Points, in no order, along strands that fork and pass close to each other.
Two points are linked if the straight distance between their rows is under 68.3. Some points are linked to none.
J39: [  7 -14  22   9 -14   2 -15 -16 -16  -7 -21  23  -9  -2   7  21  14  -1
  -4  -7  17 -23  30  14   5   0  22   3  17]
J607: [ -2 -15  16  16  30   7  21   2 -10   3   2  14  10   0  15 -17 -13 -21
 -30   0  12   8  -7  21  21   3 -12  -4   0]
J809: [  9   9   9   8  21 -13  -5   5   7  16 -16 -12  -3  -5   2  28  -5 -18
  -9   8  -2 -14 -10  39  38 -35  10   8  -4]
J380: [ -2 -23  -9   8  41   4  11  11   6   3  10   5   2  -4   2 -32   3  17
 -25 -16  16 -21  17  -9  25   2  28   7  10]
J858: [  7  -6 -27 -27 -19  -4  19 -19  15 -12  -4  -6   2  29 -12 -23   0   6
  12 -19  14  13   0   4 -32  14   4   3 -12]
J32: [-15  17  18  -5 -20 -15   4  -1   6   3   4  22 -10  -9   1  21  -2  29
  37  13 -30  -5 -19  -2  18  -8  -9  23 -21]
J316: [-19  -5   8  -6  -4   5  -8   7  -5   5   4   8  -7  14 -33  -5 -28 -23
  -5   4 -16  27  -7  11   0  16 -25 -10 -25]
J784: [ 28  15 -32 -12  18 -12   6  11  29   8  -2 -13 -14  -8 -39  17   3   5
 -13   1   0  17 -15 -26  -9   1  10  -5  -7]
J591: [  1  -6  -7  -6  11  17  18  -3  22  -5   0 -20  23   8  10 -36  -3  -4
 -13 -10  18   9   8   4  -1  14  -2   0   2]
J982: [  8  29 -13   7 -23  -1 -13  -8   7  -8 -17   3   6 -34 -14   3  23  34
  24   2  -6  -4  -1 -37 -13   6  -7  -1  22]
J306: [ -9  14   6   0   1  14 -24  17 -26   7  40   5  -1 -14  -2  27  -4  -7
  14  10 -21 -21  10 -24   6   3 -13   5 -14]
J345: [-16   6  25   2 -28  19 -45  -4  11   7 -15  -3  17  -6 -39  11 -16 -21
  18   1  -7  10   9   8  11  13  -3  -3  -7]
J739: [ 10  15   1  -8 -17  16  -1  -1  -1  -4   9   2  27   2   9   4 -10 -34
   0   3   6   3   4  -1 -15   7 -23  -5 -11]
J124: [ -9   4   0  -3   6 -16   5  11   7   1  30 -24 -30  10   7  -3  23  10
   9  -3 -22 -37  15   0  -5   0  34  11   8]
J363: [ 13  19   5 -10   6   4  11   2  27   4   3   6  41 -12   8  -9 -23   6
   1  -2  -1  -3 -13   5  17  -5 -18   6 -10]
J521: [ 31   3 -34  -2   2  17 -11  -8   8 -13 -11   1  23 -17 -10  -7   7  10
  -3 -10  28  -5  13 -39 -14  12  -8  -4  20]
J677: [ -3  -1   4   2 -13   2  18 -16  30   0  19   4  -8   8 -19 -20  15  -1
  -1   4   0 -10  22  -3   1  33   4  13 -17]
J829: [ 26  21  -7   4  -4 -13  45 -13  -2   3   1  -5 -16  -8  28  12  38  12
  -7   6   7 -21  -2 -13 -17 -20  17  12  11]
J23: [  8 -19 -24 -28  -5  -1  11 -13  17 -12 -14  -6  18  24   9 -31   4  30
   7 -32  23 -12   3   6 -27   7  13   2   9]
J241: [ 19   8 -21  14   1  -3  17  -8 -12  -5   8  33 -26 -24 -11   3  19  13
  -1   7  -6  16  -9 -40 -16   9 -18  -9   1]
J686: [ 35  28 -20  -2 -13  -6  34 -22   0   0 -16  -4  -7 -18  10  18  18  18
   3   4  16   4 -24 -17 -27 -27   0   0   7]
J337: [-14  11  -4 -28 -19 -28  -6  -2  20   6 -15  -6 -12  15 -25  13  -5  26
  29  -2 -27   3 -21  19  -7 -14  14   7  -8]
J255: [-21  12  10  23   3  13 -10   6  -6   4   6 -15  -3 -24 -18 -13   3 -16
  -6  15 -16  20  -7 -10  15  17 -23 -15   8]
J47: [-17  -5   8   9 -28  -4  18  -4 -36 -15 -10  47 -20  -9  14   5   1  23
  22   8 -17  13 -19 -13 -11   4 -30  14  -7]
J549: [  3 -12  -7  -1  31   3 -13  12  27  -1 -13 -10  21 -12   6 -22  -5  16
 -10 -13  23 -14  13  -7  34  -5  25  -3  21]
J948: [ 10  -5 -12  -6   2 -19 -13  -5  32  -1 -32 -19 -16   0 -19  11  10  27
   4 -21  -1   1  -5  10   5 -15  36   2  18]
J876: [  8   2   4  18  22   0  -2   1  15   9  -2 -34   8 -10  23   5  14 -23
 -27   7  19 -34  30   5  27 -16  36   7  11]
J468: [ 39   8 -35 -11  -7   7  10 -15  -6  -9 -15  -2  25  -8  16   5  12   4
 -13  -3  31   0  10 -35 -37  -4 -10  -2  15]
J126: [ 20  25  -9   2 -15  -3   4 -10   2  -5 -23   9   8 -26  14  -1  20  39
  12   0  10  -6  -9 -16 -14  -8  -2  -4  22]
J415: [  9  -7 -16  12  22  -4  49 -16   6  -4   8  31  -7  -1   1 -29  10  21
  -7  -3  16  12 -16  -9  -3  13 -10   3   0]
J224: [  4  -9  -2  -3  29   6  42   0  -7   0  14   3  13   9   6 -16 -10 -20
 -27  -3  10  23 -13  18   5  -2 -19  -2 -20]
J115: [ -7  10   7  -6   7   1  14  -1  30   0   0  16  18 -19 -20 -20 -19  13
   4   4  -6  20 -18  -3  28  16 -26   0 -17]
J477: [ 32  -4 -12  -1   5  -8   7 -13  -4   0 -18  -9   8  -8  30  22  17  18
  -4  -4  26 -24  18   0   0 -34  27   8  24]
J640: [ 37   3 -23  10   4  15  34 -27   2  -4  17 -10   9  -8  -2   2  28 -36
 -17  11  28  14  23 -33 -20   8  -8   1   4]
J221: [  2   6  15  -1   3 -12  28  -3  26   3  11  -7 -15   6   3  -4   0  -8
 -11  11 -17  -3  -2  29  17   1   5  10 -22]
J608: [ -3   3  12   3 -22 -23  -6  -1  38   9  -5 -12 -29  21 -38   5  -5 -15
 -10  38 -20  28  -7  16  -8  23 -16  -3 -27]
J681: [  0  14  -8   9   0   3  24  -2 -22  -5  24  24  -6 -19  11  -4  16  15
   5   7 -13  -1  -7 -38 -15   9 -22   3  -1]
J30: [-28  -9  27  -6  -6   9 -16  11 -24  -3  19  -6  -1  17  54   2 -12  13
  22  -1 -22 -43   2  14   9 -29   6   6  -7]
J234: [ 15  -4  -9  11  34   2  56 -10 -20  -7  35  21   7  -4  27 -11   8 -10
 -28  11  23  10   1 -21 -12  -5 -23   6  -1]
J44: [-18 -21  13  12 -16  -7  -8  -1 -33  -7 -15   3 -29   3  15 -23  19  24
   5 -10  -9  -8   9  -4 -10   6   8 -11  29]
J969: [-23 -20   5  -2  -4   8 -11   4  14   3  -6 -37 -14  19 -25 -34  -5 -13
  -2 -10 -11  16   3  10   5  28   5 -12  -3]
J696: [  2   5  15  23  11  -6  -1  -2   9  10  19 -18 -16  -6  12  11  24 -33
 -20  25  -1 -28  28   6  12   0  26  15  -3]
J864: [ 31   5 -27  -8  28  -1  22   0  28   7  16  -8   0  -7 -24   4  -1 -10
 -19   3  10   2  -1 -25  11   6   6   7 -12]
J493: [-19   7  34  24  -7   1 -15   4 -12   1   0 -39 -24   0  30  -1  19 -18
  -1   8 -25 -24  14  36  11 -10   7  -1   8]
J770: [ -6   2  -3   2   8 -23 -35   9   1  14 -23  -4 -16  -1 -42  36 -12   5
  -2   2 -12  29 -18  19  18 -17  13  -2   6]
J3: [-21  -1   2  -8  11  -7  12  11   6  -1  -7 -12  -1  -1   2 -28 -13  23
   4 -12 -17  10 -27  12  15  -4  -8  -8   3]
J190: [ -2  -8   9  -7  -4  19   4  11 -27  -4  23  26  43  10  46  -9 -30 -10
   6  -1   8   5   7  -4 -16  -8 -44  -3 -20]
J758: [  1  19  21  13 -24  -6  -4  -8  -3  -6 -33 -21   1 -11  20  -1  14   0
   3   3   0  -3  -4  22   1  -7   2  -3  18]
J366: [  6   9 -12  -9  20   0 -12  25 -24  10  -5  -9   1   8  -9  30 -26 -26
 -13   3  -6  17 -19  23   1 -25  -4 -18  -6]
J447: [  6  11  27  13 -14  -5 -21  -5  20   7   8  -3  -6 -10 -10  25  12 -20
  -5  26  -5 -21  29   6  16   4  10  14 -10]
J134: [-10 -29  18   1   4  11 -34  14   3   1  -8  -1  26  15  23 -19 -13  15
   6 -19  12 -20  17  16  15 -14  11 -13  18]
J315: [-25  -4  41   4  -1   7 -11   9 -15   2  15  -8 -14   8  46   0  -1 -12
  11  10 -25 -31   3  29  19 -15  -5  10 -15]
J547: [  8  16  -9  21  17   4  -5   8  11   7   8 -15   2 -34 -16   0   6 -25
 -19  14  -4  14   5 -28  17  24 -16 -10   6]
J708: [ 13 -12 -35 -25  10   7  -5  16  -8  -3   8   9  17  12  -4   8 -12   9
   0 -16  17  -6   4 -17  -9   0   7  -6  -2]
J877: [ 10  23  -2  -2 -14  13  -8  -4   0 -11 -29  17  50 -17  -1  -4 -20  -8
   1  -5  17  30  -8  -9 -16  -3 -36 -13   8]
J268: [ -2  -3   2  10 -33 -21 -12  -8  38   6 -18   5 -30   5 -54   2   8   4
   9  18 -12  22 -10   1 -12  27   1  -5 -13]
J602: [  1 -14 -21 -11  23 -13  20   6  -7   2  19 -21 -37  21   6  -6  20   3
  -9 -10  -9 -12  13  -6 -16   2  33   0   4]
J170: [-14 -14   5  13 -11  23 -21  -2   4 -11 -22 -30  13   2   6 -39  17  -3
  -4 -12  19   4  15   0   1  27   1 -11  28]
J967: [  7  29  21   8 -23   8  -4  -9 -11  -6   3   0  25 -25  34  18  14  -3
   6  20   3 -19   5  -5   7  -7 -23   6   4]
J953: [-12  11   0  -5 -33   7  -5  -6  -5 -10  -3 -36  -5  15   5 -10  20 -19
  11  -5   0   6  12   4 -29  20   0  -5  13]
J356: [ 21 -18 -44 -25  18  10   1  12  -6  -3   1 -20  12  19  -3   9 -11  -7
  -6 -24  28  -1   8  -4  -6  -6  28  -8   6]
J893: [ -6   6   1 -14   3  11  -5  16 -16   4  44  24   6   1  13  20 -19  11
  20   6 -25 -24   2 -26   7  -2 -13  16 -27]
J401: [  6 -11 -12   9  30   4 -27  19 -22   6 -18  -8  11 -16  10  18  -1   0
  -7  -5  10 -11   8   0  18 -29  18 -11  33]
J55: [ 11 -29 -31 -13  26  -4   6  10   6  -1  11 -24 -15  29  -4  -2  -1  -7
 -14 -21  15  -6  17   2   1   0  45  -6   0]
J688: [-14 -12   8  18  -6  -8  26  -8  15  -8 -15  16 -28 -17  -4 -42  22  33
   3  -1 -10   7 -15 -12   6  21  -7   2  10]
J279: [  6  10 -10  -5 -17  19  -2 -20  -6 -11 -11   1  34 -12   0 -14  -4 -11
  -2  -2  15  20   5 -18 -33  10 -36 -12   8]
J24: [ 32  11 -27  -9  12  -1   6   6 -13   8 -20  -4  32 -13  12  23 -23   8
  -1  -6  27  -1 -17   3   2 -41   4  -5  23]
J97: [ -9   9  -8   7   5   4  12  13 -19  -5  20 -13  16   5  49 -32   7  24
   0   5   2  -8  -2 -16 -16  -5 -16  -8  11]
J4: [-24 -24  12   0   4  13 -53  16 -20   1 -21 -18   2   9  -9   5 -14 -11
   2 -21  -6   6  -1  12  14  -8  14 -23  23]
J351: [ 17  -9 -34   9  30  14  -5  12   8  -3   6  -6  28 -15   5 -25   8   5
 -17  -5  24  -5  19 -39  -3  16   1  -4  19]
J699: [ 18   7 -16   1  -2  -7  12  -9 -12   7  -6  35 -15 -10 -17  27  -6   3
  -1   1   4  17 -16 -20 -12  -2 -12  -5 -11]
J397: [ 17   4  -9   1  15   2  45  -9  -9  -6  21  11  13   2  17  -1   0 -20
 -16   6   9  16 -13  -2 -11  -5 -28   2  -9]
J389: [ 28   6 -12  -7 -21  -7   1 -23 -17  -5  -8  35   5  -6  -7  41  -6   8
  10  -7  14  -1   0 -10 -30  -4   4   7 -11]
J173: [-20   2  -5   1   1 -15   0   4  28   1 -13 -29 -27   7 -35 -22   2   1
  -6  -2 -15  31 -17  16   2  23   2  -9  -5]
J914: [  3  -8  -1  10  41   5  36   7  16   4  29   2  -1   2   9 -26  -2  -1
 -32   0  10 -15   8  -4  18   0  25  16  -7]
J742: [ -3  28  14  -1 -12  12 -15  11 -27   2  21  -1  15 -14  29  38   1 -14
  13  22 -15 -24  -5  -6   5 -17 -21   2  -5]
J180: [-21  -1  18   7  15  -6 -27  22  -2  15   7 -18 -16  12 -19  22 -19 -20
  -5  17 -29   6  -9  30  26  -9  -4  -2 -23]
J492: [-35 -13  29 -10  -8  11 -40  10   3  19  21  12   3   0 -24   0 -18   7
  30   0 -30  -7   0 -19  20   9  -5   0 -16]
J892: [-36 -15  25  18  14  19  10   8 -13   2  35  21  10   1  47 -40 -16   7
   4   5  -4  -5   0 -12  20   6 -17  17 -18]
J475: [ -9 -18   4   0  12   5  -6  13 -31  -2  16  33  18   2  37 -10  -6  45
   5  -8  10 -24   9 -15  -2 -11  -2   3  10]
J402: [ 11  20   0  -6   8  -6 -13   3   0   9 -21  11  15  -7 -19  39 -25 -20
  -1  12   5  18 -29  26   3 -28 -12  -4 -12]
J684: [ 13   0 -27 -11  -2  -6 -16   4 -10   1 -23 -23  -8   1 -19  28 -10 -29
  -8  -2   9  26 -13   7 -14 -12   9 -10   0]
J490: [  6 -15  -9  -7   5  23   4 -14  23  -9 -15  -5  29  11 -12 -33  -2 -28
 -15 -15  33  15  14   7  -4  27  -2  -9   0]
J455: [ 15  -7 -10  -7  27 -11  39  -2  15   7  28  13  -4  15   5  -2   0  10
 -13  -2   9 -26   5  -3  12   0  24  15 -17]
J176: [-17   2   7   4  19 -22 -29  20   3   8  -6 -30 -21   9 -32  21  -8 -14
  -5   6 -27  13 -11  30  20 -13  10 -14   3]
J162: [ -5  -5  31  11   9 -26  -3   3  33   9   8 -17 -32  14  -3   7   8 -23
 -23  27 -15  -6   6  39  12   9  11  10 -25]
J436: [ -7 -15 -26  -5   1   3 -16  16 -26  -7  -1 -52  -8  20  13   3  16 -31
  -6 -10   1  -7  18   0 -19   6  29  -8  21]
J145: [-26 -24  36  -2 -12   9 -35   7 -18   0   6   0  10  16  38 -18  -7  23
  25 -15  -3 -32  12  10   0 -10   5  -1  12]
J646: [-27 -25  24  14  12  13  -6   7  -7   1  43  -1 -16  18  19 -35   4 -14
  -8   1  -5 -25  27  -5   6  25  15  14  -6]
J693: [-35 -19  26  17   1  14   4   8 -31   1  12  18 -11   1  17 -33  -1  15
  10   2 -14  -1   3 -20   5  19 -23  -5  -9]
J836: [ 13  16 -16  -2  21   0  26  22  -7   3  15 -23  42   2  54 -20  -2   4
 -12  10  21  -9  -6  -8 -10 -24 -15   3   9]
J805: [  0  -2  -3   1  -4  16 -56   8  -3  -1  -3   2  11 -16 -32  24   6  -5
   9  -5   5  -4  17 -20  20   5  13  -1  12]
J371: [ -8 -21  -3  16   8 -13  50 -12  10  -8  -2  26 -30   8  -7 -38  24  17
  -5   0  -4  19 -16  -5  -8  20  -6  -2  -1]
J919: [  7  24   2  -2  -5 -18  19  -9   7   1 -40 -10  -1  -5  -4   4   0   6
  -3  -2  -7  22 -41  30  -3 -21   1   2   4]
J863: [  3  17 -13 -15  -9  10  25   1  -7 -11  23 -25  24   8  35 -25  16  -5
   1   5   3   1   5 -15 -33   9 -28   1   4]
J321: [ 12   7  -8   3  22 -10 -17  11  -2   7 -29 -17   3 -10  -2  35  -5  -8
  -5   0   5   0  -7  15  21 -35  23  -1  17]
J635: [-15   6  11   5 -29  20 -46  -9   2  -3  -9 -13  18 -12 -27  -9  -6 -19
  14   0  -3  16  12 -20 -10  22 -20 -11   5]
J544: [ 17 -21  -1  -4   2 -21  36 -19  21   1  11  31 -34  14   0   3   9  24
  -6 -13   7 -19   4   3  -5   3  24  20 -15]
J731: [-10   1  15 -18  11   7 -28  14   8   7  18 -12  17  17   9   7 -20  -3
  16 -11 -11 -23  -4  26  29 -20  15  -1  -7]
J755: [ 18   0 -26 -17  18   5 -16  10  -2   5  -7  16  19 -14 -24  27 -16  18
  -2 -15  16  -5   1 -20   4  -7   8  -9  12]
J25: [  0  11 -10  -9 -15  12  19  -4 -15 -15  13 -41   7  17   8 -20  12 -34
  -2   0  -3  16   5   2 -35  20 -15  -5   3]
J911: [ -3  -1  14  26 -33  -4  12 -21 -36  -7 -10  46 -25  -7   1  29  10  -5
  10  13  -6  20 -13  -1 -23  11 -28   2 -13]
J120: [ -5  10  18   1  -8  22  -6   3 -12   1   9   9  37  -7  31   0 -22 -20
  10   2   2   2  -3   2   3  -4 -41  -1 -18]
J240: [ -4  10  22   8  -2 -15 -19  -5   5   4 -26  21  -5  -3 -16  29 -17   3
   4   5 -11  13 -13  30  17 -15  -5  -2   0]
J745: [  4  -6  16   4  -2  -3 -27  -6  12  -2 -22  -8  -7  -2   1  24  15   1
  -1  -8  -3 -22  27  23  21 -15  38   9  17]
J439: [ 10  -7 -34   3  23   4  12  12 -20  -6  15  -4  22   2  25 -29  15  26
  -8  -8  21  -9  11 -35 -22   1  -6  -5  24]
J31: [ 37   4 -27  -3   4  10  24 -17  -4  -8   3 -16  26   1  18  -5  22 -19
 -18   4  42   0  27 -30 -21   0   7   3  12]
J33: [  0  20   8 -19 -22 -16  -3  -8   3   2   5  33   3  -7 -17  40 -20  24
  25   6 -19   4 -24   5  -1 -16  -4  20 -28]
J862: [-16   9  34   8 -20 -19   8  -3  -2   2  -3   4 -31  -4   9  13  14  12
  15  14 -26  -5  -5  17   1  -2  -6   8 -16]
J650: [ -9  -8  16  12   1   9   7  -7   9   1  31 -14 -19  10  14 -15  24 -21
 -19  12  -3 -30  39  -1   1  22  26  15   1]
J833: [ 34  -1 -20  -2 -13  -2  24 -21  19   1  -8  18 -14   1 -19   5  21   8
  -2   0  18  -1   3 -15 -22   5  17   5   1]
J453: [-19 -22  18  11  24  14  10   4 -12   1  22  25  17   7  28 -26 -13   2
 -17  -8  10  -4   4   3  12   3 -11  -1   5]
J557: [ 13  -5   0   1   5  -4  17 -11  -9  -4 -21  -6  -2   7  30   3  11  12
 -13 -14  20 -15   3  21  -2 -26  28   2  16]
J729: [  0  18 -13 -35  -3   0  -6  17 -25   2  16   4  22  13  19  36 -29 -10
  19  -3  -7 -14 -15  16 -11 -32  -7  -1  -9]
J248: [ 16  -1  14   2 -29   1  -7 -27 -14  -6 -27  29   3  -1   1  26   3   4
   6  -7  22  -6   9  15 -10  -3  10  10   1]
J295: [ -5  -4   0  11 -19 -24  32   1 -11   1  29  31 -48   6   0  12  16   9
   9  20 -27  11  -9  -6 -15  13 -12  12 -26]
J137: [ 12  -5 -28  -3   2  18   0 -13  41  -8  -5   8  13  -4 -32 -22  -4  -6
  -6 -11  21  20  12 -17  -3  30  -9  -5  -9]
J280: [-17   9  27   5 -19   1 -31  -7  22  -1 -23 -21  11 -12   2  -2  13   3
  15  -1  -2 -18  13  16  17  -3  19   5  17]
J419: [ 14  13   1 -10  12   6  23   9   2   2   8   0  41  -1  47  -3 -18   1
  -4   4  18 -17  -8   5  11 -22 -13   6  -4]
J193: [  2  31  -2  -3  -3  16 -27   3   3  -4 -10   6  43 -28  -9  12 -22 -15
   5   3   1  26  -6  -9   2 -10 -29 -12   7]
J116: [-24  -1  13  10   4  11  -5   3   2   5  15 -21  -7   1 -10 -28 -13 -23
  -1   7 -19  14  -3   8   9  21 -17 -10 -12]
J814: [ 26  13 -10   7  -8  11  23 -32   4  -8 -10   4   8  -8  -3   1  18 -32
 -14  11  24  24   4 -18 -25  10 -23  -7   6]
J837: [-13 -17   2   1 -20  -1   5   0 -25 -10 -20  55   5 -12   1  -9 -14  39
  30 -11  -9  13 -15 -25 -11   9 -27   4  -6]
J75: [ -5  16 -14 -21 -22  -1  -1  -2  -3  -7   1  -6   6  -2  -9  -7  -6  20
  21  -8 -15  11 -15 -15 -19   2 -17  -3  -2]
J574: [ -6  -3 -11  -4 -24 -19  21  -4 -18   1   7  26 -48  23 -16   5   0  -1
  11  10 -23  30 -20   2 -37  11 -12   0 -20]
J105: [-17   6  -1  -7  10   6  -9  14   5   5   9  10  19  -9 -25 -13 -37  -2
   6  -4 -21  33 -20 -12   4  11 -37 -13 -16]
J630: [  0  17  18  -7   4  -5  -2   4  51   3   2 -15   4   2 -13   5  -4  -6
   3   8 -13 -14   0  28  32  -7  19  13 -17]
J499: [ 18   4 -18   6  19  -6  30  -2 -12   3  24  -1 -14  -9  27   0  30   3
 -11   8  14 -32  12 -33  -9 -10  12   9   9]
J648: [ 13   9 -34 -15  23  -8   8  16 -19  -2 -18 -18  11  -9   5  11 -17   8
  -5 -22   7  17 -27  -2  -9 -29   2 -16  19]
J197: [  4  30  15   8 -13  11  -9  -8  -2  -3 -27 -18  24 -22  22  15   9 -21
  -6  14   9  -5   5  18   5 -12  -4  -1  16]
J378: [ 11   3 -16  21  27  -5  42   1 -19   1  31  20 -13 -17  27 -10  27   3
 -19  12   2  -7   0 -36  -6   7  -6   9   8]
J623: [ -8  -8  27   7 -18 -25 -16  -3  24   5  -2  -1 -31  25 -25  24   0 -23
 -10  36 -19   0   2  32   4   8  -3   6 -24]
J928: [  8   8  -8 -25 -13  -4  -2   2  -6   4  26  36  -1   2 -12  38 -15  10
  24   3 -15 -19   4  -6  -3  -7  -5  16 -22]
J29: [-32 -16  26  18  -7  -9   1  -1   8  -4  -8  23 -19 -13 -21 -28   1  31
  12   2 -31   3  -9 -13  21  18  -4   3  -8]
J504: [  7  13  -3  25 -27 -12   3  -6 -27   3   2  24 -27  -5 -17  36  -1 -21
  -2  32 -18  24 -11  -6 -33   9 -27  -2 -26]
J344: [  1 -11 -23  -3  25  -4 -14  19 -26  -4 -26  -8   3   1   7  -2  -8  14
  -8 -21  12   7  -5  -2   0 -15  14 -17  34]
J675: [ -7  18   2   8 -44  11 -32 -13  -3  -8 -23   2  10 -25 -16  -3  15   7
  17   3   5  13   5 -29 -17  19  -9 -11  21]
J34: [  2 -17  13  -3  -8  -9  12 -21  -5  -8 -36  11   3   6  24  -8  -3  22
  -4 -23  20  -8  -4  34   1 -21  10  -2  13]
J94: [  5   9  -8   2 -21 -25  -1   1  -5   8   1   9 -34  14 -25  37 -10 -12
  -6  29 -18  26 -20   6 -31   7  -9   1 -20]
J22: [ -8  -8   1  -6   5   9 -26   6   1   5  11   7  -4 -10 -17  -6   2   8
   9 -11  -2 -21  18 -24  12  16   8  -2   3]
J788: [-34   4  34  -7 -18  10 -45   8   7  11  10   0   1   2 -27  13 -18 -15
  29  10 -25   4  -8   3  16   9 -15  -1 -22]
J662: [-14  -2  30  13 -40 -20   2 -17   4   3 -11  12 -38  11  -9   9  12  -7
  11  25 -22  11   1  26 -11  12  -2  11 -18]
J714: [ -3 -11 -21 -11   6  -9 -17   1  -5  -8 -23 -16 -17   6  -8   7  10  23
  14 -23   1  -1  -6   4   2 -14  31  -8  28]
J425: [-20 -14  14  11  -5   7  -1  -4  18  -9 -14 -17   8   1  15 -63  14  25
  -6 -15  10  -7  10  -3   6  20   6  -4  26]
J64: [-22 -32   3  -5  15  10 -19  13  -1  -2  27 -11 -14  16  -9 -24  -7   8
  -3 -15  -3 -17  27 -11  12  22  22  -4   5]
J58: [-37  -6  24  -5  -4  -8   1   6  -1   0  -9   2 -10  -6 -11 -21 -16  28
  21  -8 -26   7 -23   7  24   1  -9   1  -7]
J166: [ 18  22 -23 -10   8   2 -34   1   8   4 -10   6  25 -20 -32  30  -2  11
  10  -5   2   7  -2 -19  15 -11  13   3  15]
J816: [ 12  10   5   9  23   9  11  -1  24   5 -12 -26  19 -20  14 -11   8  -6
 -21  -1  19 -20   4  11  37 -15  22   8  16]
J679: [ -2 -12   2 -14 -32  -5  20 -25   5 -12 -20   6 -15  29  -9 -16  10  -2
   6 -18  16  17   0  26 -29  16   8   1  -8]
J759: [ 17   5 -24  -3  -9   2  -3  -8  25  -4  -4  16   8 -15 -48  -4 -11  -4
   0  -3   5  26  -1 -28 -16  31 -18  -5 -12]
J795: [ 11  20 -10   9  21   1  16   2  23   2   3 -17  -1 -27  -9 -14  15   3
 -14  11  -3  -3  -8 -26  14  14   9   5  12]
J385: [ -2  -4 -15 -24   3  -1 -31  15  16  11   5 -18  -3  19 -45  13 -10  -6
  11  -6 -10   5   5   4  10  12  20   1 -13]
J543: [ -6  -3  12  11 -15  17  -6  -5  -8 -11   3 -24   7   2  26 -24  24 -17
  -6  -1  18 -13  28   2 -11  17   5  -4  23]
J720: [-16 -14   4  -4  -6  15 -45   5 -14  -1 -33   3  19   0 -17  -4 -16   3
   8 -14   3  15  -4   1   7   3  -5 -21  26]
J906: [-13 -27  24  -5  -9  11 -13   4 -17   6  16  31  -2  12  -1  13 -26   0
  10  -9  -6 -10  17   6   3   3  -6  -4 -22]
J869: [ 19 -25 -22  -1  17   1  47 -22  -7 -11  -3  21  -8  16   5 -16   8   0
 -23 -14  30  16  -8   2 -17  -4   3  -6   1]
J284: [ -6 -15  22   4  -1   0 -23   1  -7   7  -6  23  -4   1 -14  17 -20   0
   1 -13 -10  -7   2  21  16  -5   3   1  -4]
J304: [-16 -27  20   9 -14   9  -3   2 -33   1  12  33 -21   9   0  -4  -8  -3
  12  -1  -4   2   6  -5  -6  17 -13  -3 -14]
J812: [-27  -7  25   8  26   7 -27  18   3  14  19 -11 -10  11   5   7 -27 -17
   4   1 -19 -24  -5  35  38 -18  16  -5 -12]
J458: [  6 -10  10  26 -10  -8  50 -26 -20 -15   1  17 -23   7  21 -12  37  -5
  -8   7   7   5  -2  12 -20  -2 -10   3   9]
J817: [-12 -14  15  11 -11 -10   3   6 -12   6  21  41 -32   5 -12  15  -5  11
  12  14 -24   7   2  -6   7  18 -18  18 -36]
J844: [ 29  -5 -41  -6   8 -13 -22   6  15   7 -18 -23 -13   2 -39  32  -3 -12
 -13   2   7  27 -11  -3   1  -5  28  -5   1]
J644: [-14   5   7  -6  -1  20 -42   7   1   5 -14  -5  39  -6 -12   1 -34  -6
   8 -11  -1  21 -18   1  12 -12 -23 -16  15]
J45: [-11   7  11  -8  -4  -6 -12  11  -7   2  14 -42 -20   8  16   5  25  -3
  10   2 -24 -26  14  15   3 -14  28   1  12]
J909: [  9  -9 -27 -21  -2  -4  15  -2 -10 -10 -16 -21  14  22  28 -28  13  22
   1 -19  28   1  -2   8 -31  -6   9  -7  18]
J965: [-23 -18   7  -7  20   0  -8  13   2   0 -13 -20   5  15  20 -25 -19  14
   3 -18  -2  -7 -10  25  15 -14  10 -11  17]
J152: [-11   3   3   8  22 -25   2  15   2  10   4  -3 -34 -10 -16   8   3  24
  -5   3 -25   1 -11  -4  17  -3  10  -2   8]
J218: [ -5  -9   8  25  12  -7  30  -2 -13   2  27   1 -28   7   0  -2  15 -25
 -27  20  -8   9   1   5   3  13 -10   6 -11]
J246: [  8  11   5  -8  13 -10 -16  11  35   9 -11 -21   6   9 -16  28  -8 -22
  -7  14  -9  -7  -2  40  28 -23  18   4 -19]
J841: [ 16  30  16  -3 -21  -2 -18  -7  14   2   1   9  12 -20 -18  41   3 -12
   5  18  -2 -10  14  -3   9  -4  -3  10  -9]
J480: [  2   8  -3  -8 -22  -8 -15 -10  25   2  -3  14  -9   1 -48   7  -3   3
  15   7 -11  18  -9 -13  -8  19  -6   2 -17]
J951: [  1 -30   4  -3 -10  -2  27 -27  -1 -15 -12  27  -6  20   6 -22   6  12
  -5 -19  24   3   2  23 -22   3   8   2   2]
J369: [ -8   8 -20 -17   4  -8  16  13  16  -4 -15 -27  -5   7 -18 -30 -10  15
   5 -11  -4  26 -29  16   2   0  -2 -12   0]
J986: [ 26  -6  -5  -3  22   2  26   3 -20  12  12   0  -4   8  23  18   1 -35
 -20   4  20 -19  18   9  -1 -25  18   6  -3]
J293: [ -6  12  -3 -30  -4   5 -11  13  -1   6  19 -17  13  18   7  19 -24  -6
  26  -2 -15 -18  -3  23  -2 -24   7   4 -14]

A fork is a point with three links, a tip a point with one. Leave the first point through the second and follow the links. Name the first fork or tip that comes.
J708 / J356 -> J3
J742 / J306 -> J623
J686 / J126 -> J492
J893 / J306 -> J378
J544 / J455 -> J696
J304 / J817 -> J837

A fork is a point with three links. Follow the links from the first point to the second and name the forks in between, in order.
J455 / J602 -> J696
J836 / J557 -> J116 > J3 > J951
J363 / J29 -> J116 > J3
J662 / J591 -> J623
J862 / J24 -> J623 > J344
J115 / J817 -> J116 > J240 > J304
J304 / J126 -> J378
J94 / J547 -> J304 > J240
J574 / J369 -> J304 > J240 > J116

Follow the links from the first point to the second, and from the first to the third. Name the last point that the two ways share.
J453 / J240 / J47 -> J304
J280 / J635 / J284 -> J378
J982 / J47 / J844 -> J304
J688 / J805 / J255 -> J3
J544 / J841 / J124 -> J696
J401 / J967 / J480 -> J623
J293 / J784 / J94 -> J240
J371 / J124 / J836 -> J3
J809 / J268 / J248 -> J623
